A landscape with many valleys, sampled at points; each row gives a point and its height.
A ball rolls from a point to the lowest of its 2 nearest points, and stops where none of them is lower. Distance is the straight distance between rows; heights are no part of it.
fono: [148 131 160  86 121 117 130 136 134 118 133  97 139  92 139 140 107 130
 146 109 123]  height 409
zeg: [115 132 110 129 134 184 104 144 161  97  78 148  98  88 137 138 127 152
  93 148 151]  height 239
deze: [170 111 187  97 115  86 124 106 112 150 108  82 141 138  89 112 165  96
 105 144 128]  height 228
ravok: [102  89 143 150 119  83 161 117 109 158 166 166 126 144 148 185 101 156
 163 148  89]  height 477
sor: [118 113 146 108 131  98 131 126 155 129 127 138  99 104 120 166  80 161
 126 144 110]  height 525
nadob: [ 84 139 121 135  91 151 113 167 189 143 176 103 143 149 114  90 139  58
 203  91 133]  height 607
Tik: [171 134 155  75 174 127 147 111 134  73 148 158 103  68 150 135  85 195
  94 125 114]  height 463
kapo: [153  83 134 165 140 126 120  85  69 140  95  87 134 135 121 134 101 114
 180 123 115]  height 73
Kun: [137 122 121 123 159 183 118 147 150  75 116 167  98  89 158 149  81 171
 105 147 116]  height 220
Migo: [143  90 183  72  95  72 118 146 170 148 126 124 124 112  93 120 148 113
 128 153 129]  height 230
sinot: [140 139 127 138 144 152 106 119 115  84 132 114 102 116 161 158  56 137
 163 120 109]  height 138
pizi: [118 206 102 113 149 152 114 143 151  97 117 121  95 121 142 130  81 126
  95 118 107]  height 133
lami: [122  83  79 193 109 112 126  90  90 155 142 136 138 161 125 122 142 110
 206 107 145]  height 661
zufe: [148 156 122  91 131 124 164 125 103 124 135 135 149 110 149 131 150 151
  78 115 136]  height 348
nom: [152  88 124 134 136 170 127 104  82  90  85 130 143  87 147 128 147 161
 118 126 178]  height 301
gud: [123 185 126 139 166 134 114 125 128 102 114 103  67 133 146 170  43 128
 126 133  89]  height 120
Lif: [128 101 130 171 118 116 159 140  67 164 129 154 167 161 145 134 191 127
 112 148 145]  height 394
koro: [133 175  82 116 149 192 126 128 150  67 120 144 117 100 146 101 108 148
 102  93 158]  height 156
ketil: [111 164 102 179 131 181  95 160  97 133  77  89 132 167 124 105 171  93
 106 131 155]  height 313
nuko: [103  82 102 191 120 107 110 125 104 168  97 147 107 189  88 109 184 108
 137 167 138]  height 383
Dunak: [165 110 198 113 107 115 104 140  97 142  93  73 161 168  96  67 162  69
  97 165 133]  height 290
fug: [131  66  97 156 147 160 113  94 123  84  79 171  83 107 149 150 124 181
 132 145 173]  height 374
vuke: [160 135 186  64 127 115 104 133 155 103  96  77 115  81 112 115  97 131
 125 116 137]  height 432
fid: [117 179 102 156 122 175 128 165 107 139 143 122 147 149 164 137 134 106
 142 109 122]  height 221
fomu: [134 103 139 166 129 124 133 125  69 142  87 112 139 162 114 117 182 121
 107 165 129]  height 328
Fimu: [142 184 110 107 154 160 140 145 162  80 192 136 140  84 161 110  71 160
 114  94 112]  height 175
Bodo: [158  89 156  70 120  60 144  94 136 154 119 114 135 111  89 109 155 125
 121 124 142]  height 179
zamum: [108 144 136 140 108 146 157 169 152 151 211 176 200 124 163 161 108 147
 121 129  89]  height 514
molap: [121 120  94  90 121  66 175  81 162 147 139 165 103 116 108 143 154 177
 105 116 150]  height 411
Rugi: [158  92 141 102 151 142 142  66  96  81  85 140 113  69 118 133 142 181
  91 125 166]  height 259
zota: [137 146  84 110 120 185 152 137 142  94 155 158 187  92 170  94 153 148
 112  88 175]  height 192
Dozim: [157  99 121  99 141 193 148 134 136  68 147 176 171  69 175 103 145 175
  97 119 175]  height 180
fumuv: [101 118 135 126 123 131 131 149 185 125 163 169 141 102 142 166  84 170
 129 149  99]  height 546
minu: [124  67 152 175  95 169  82 178  98 129  82 101 150 164 112  90 148  92
 176 144 129]  height 115
Kalin: [111  38 151 127  90 115 128 164 146 148 132 153 154 127 110 112 178 129
 155 148 141]  height 453
Paru: [ 99  55 179 178 106 138  78 168 130 130 117 114 103 174  89 132 123  91
 178 175  98]  height 361
Limur: [138 163  83 102 152 157 120 129 188  67 152 148 114  81 137  78  81 173
 126  85 136]  height 166
fune: [107 129 103 140 106 147 108 163 151 139 122 122 137 132 118  92 140  88
 177  98 139]  height 625
nit: [148 142 153 118 158 147 139 146 142  94 154 151 117 102 169 168  51 171
 110 150  75]  height 208
samig: [115 124 138 122 116 116 141 166 135 156 132 135 141 135 131 124 160 129
 105 146 121]  height 363
rinol: [141  59 174 150 117 140  59 153 130 121  80  91 117 145  87  99 135  92
 172 163 128]  height 251
pilo: [171 124 144  99 148 164 152 110  88  88 129 140 144  88 167 134 124 159
  99 117 147]  height 330
Tunol: [120  71 142 118 103 120 137 156 142 138 100 161 134 117 124 127 177 150
  96 168 158]  height 407
Vok: [120 150 157  92 110  88 149 151 128 164 175 120 157 151 122 124 160  92
 109 123 109]  height 326
febe: [109 176 115 109 149  57 158  78 151 153 185 128  92 142 116 156  73 142
 161  90  92]  height 408
seze: [148 160 160 104 140  96 142 105  96 138 148  96 135 135 138 148 101 114
 156 109 104]  height 384
disa: [150 163 109 126 164 103 129  45 101 138  80  88  92 128 107 139 114 126
 104 119 126]  height 171
Vil: [131  90 113 169 112 116  95 112 109 144  79 108 121 166  74  77 164  81
 140 140 136]  height 443
Fegan: [145 157 112  76 111  72 169  98 137 162 152 111 165 123 110  95 172 105
 131  91 142]  height 262
pevar: [132 151 196 150 127  88  87 136 101 164 128  84  92 208  82 131 135  66
 105 188  98]  height 201
tel: [135 103 146  89 115  95 103 131 169 140  86 107 114 124  66  95 168  89
  99 144 140]  height 292
dani: [130 191 132 116 151 184 133 166 163 108 190 147 170 118 170 141  70 149
 101 129  81]  height 185
tov: [165 146 184  50 157 113 128 128 135  95 115 105 117  66 136 140  98 171
  83 132 117]  height 452
tavu: [126 126  66 124 105 147 157 119 128 130 152 146 172 120 147  94 171 121
 142  75 180]  height 212
Kezur: [110  94 139 161 111 136 153 142 128 153 202 179 172 124 169 179  94 155
 163 141  85]  height 499
Zumul: [126 189  97 120 156 127 149  92  94 133 124 123 116 134 134 134 151 127
  88 115 133]  height 366
pipa: [ 91 192  63 172 141 159 137 130 111 126 134 155 103 156 156 151 141 123
  89 138 140]  height 312
kif: [ 77 122 119 141  97 119 132 148 167 160 192 136 144 162 105 125 140  80
 180 111 115]  height 586
rize: [102 127  71 151 124 182 110 144 148  95  95 152 121 106 146 112 154 137
 110 136 192]  height 268
roka: [149 186 122  98 125  99 176 115 108 139 171 116 154 118 154 138 125 126
 118  91 114]  height 365
rizu: [126  68  84 180 132 162 122 103  94 101  96 150 130 117 155 133 157 155
 132 138 198]  height 343
mepo: [105 115  55 160 135 149 113 112 148  89 105 170  81 117 138 149 109 159
 143 124 158]  height 390
mape: [133 156 109 145 136 150 121 115  72 132  94  99 136 145 125 123 159 104
 102 102 148]  height 376
Sok: [120 110 109 107 115  54 171  92 141 160 166 164 137 128 114 150 138 149
 151  94 115]  height 441
tir: [127 182 116 135 154 101 117  99 129 143  95  90  73 148 115 165  81 109
 120 123 106]  height 139
Mulus: [102 168  55 159 132 174 143 132 119 107 134 162 132 132 167 119 170 134
  95 115 189]  height 294
Bedid: [110 141 152 156 138 167 117 154 116 122 165 116 125 120 169 171  55 127
 181 125  80]  height 162
Rit: [ 96 165  98 107 117  87 124 131 189 155 149 130 105 133  99 130 134 115
 134 116 131]  height 375
buve: [113 101 141 176 110 110 163 143  64 162 160 152 149 162 158 172 136 148
 133 156 106]  height 444
fasa: [120  47 173 150 108 109 112 155 118 145 111 134 129 153 112 131 139 122
 173 166 111]  height 433
keza: [111 111 153 166 119  98 108 134  96 155 113 119 107 217  80 119 162  91
 124 178 100]  height 295
Rulit: [170  68 163 127 127  91 111  79 117 129  90  80 134 107 108 113  95 112
 191 112 131]  height 41
Kufe: [108 126 101 170 123 140 106 118 105 138 132 105 125 163 121 117 130  87
 186 101 125]  height 642
Kita: [131  73 165 123 119  89 109 114 142 142 107 122 103 120 111 153 100 136
 165 147 116]  height 489
meb: [ 86 192 122 145 119 162 100 172 154 140 138 100 117 145 136 132 108  87
 135 120 102]  height 254
zoso: [148  97 214 148 126  96  82 139 106 144  84  86 105 181  85 124 132  87
 108 202  99]  height 79
buto: [144  75 181 166 129 127  98 154  69 139  77 107 125 177  98 109 155 117
 106 196 110]  height 226
Fogiz: [138 190 138  80 121  60 143 116 141 173 150 101 149 159  95  93 168  63
  99 112 126]  height 291
Vogev: [113 147 110 184 132 165 129 151  76 140 157 133 135 152 175 162  92 126
 157 125 100]  height 191
zoram: [133 169 174 106 144 139 145 159 177 119 202 148 157 101 169 170  61 166
  94 149  69]  height 195
gok: [130 110 129 156 120 190  94 169 110 123  84 101 146 137 135  97 159 101
 140 126 155]  height 233
Foz: [104 158 125 109 132  75 170 111 151 157 196 154 138 127 140 162 103 144
 146 106  87]  height 423
peras: [140 131 145  95 135 192 149 172 154  91 156 167 167  81 167 126 150 178
  62 143 133]  height 168
sopav: [118 215  96  98 152 170 125 150 177  85 125 147 105 112 134 110 132 148
  66 117 147]  height 145
zop: [161  63 161  98 111  71 142 107 130 151 132 112 159 100 107 116 130 122
 179 106 134]  height 125
rokap: [153 117 155 182 136 119 140 100  31 149 132  84 142 159 145 155  98 109
 172 122  88]  height 114
Los: [ 90 113 142 128 103 134 126 169 180 153 177 151 150 121 131 143 119 120
 159 134 102]  height 563
lig: [131 170 127  89 164 169 146 146 142  83 127 161 113  96 154 127 141 172
  44 139 141]  height 157
venub: [159 106 130 117 160 111 141  45  91 129  77 123 107 109 114 142 134 163
 108 131 142]  height 214
Gito: [137 139  64 110 119  98 153  87 130 148 134 114 151 126 116  91 157 112
 161  52 163]  height 235
Zisi: [107 157 108 103 120 124 109 149 176 140  92 122 105 124  90 112 161 109
 104 128 147]  height 342
pek: [ 94 114  53 154 113 150 112 120 175 118 113 140  98 113 120 104 121 129
 174 100 165]  height 402
zube: [116 160 107 113 138  84 169  82 129 161 122 140  95 145 115 157 142 149
 102 117 116]  height 385
kani: [148 123 154 130 106 123  76 129 124 128  74  83 132 168  66  60 170  58
 114 151 149]  height 368
sili: [107 174  75 110 132  87 146  99 171 129 151 138  99 122 121 128  95 149
 149  81 124]  height 393

Where does a ball stop that starts at each point below?
Los -> minu
mepo -> gud
rize -> sopav
zamum -> zoso
Kalin -> sopav
pilo -> gud
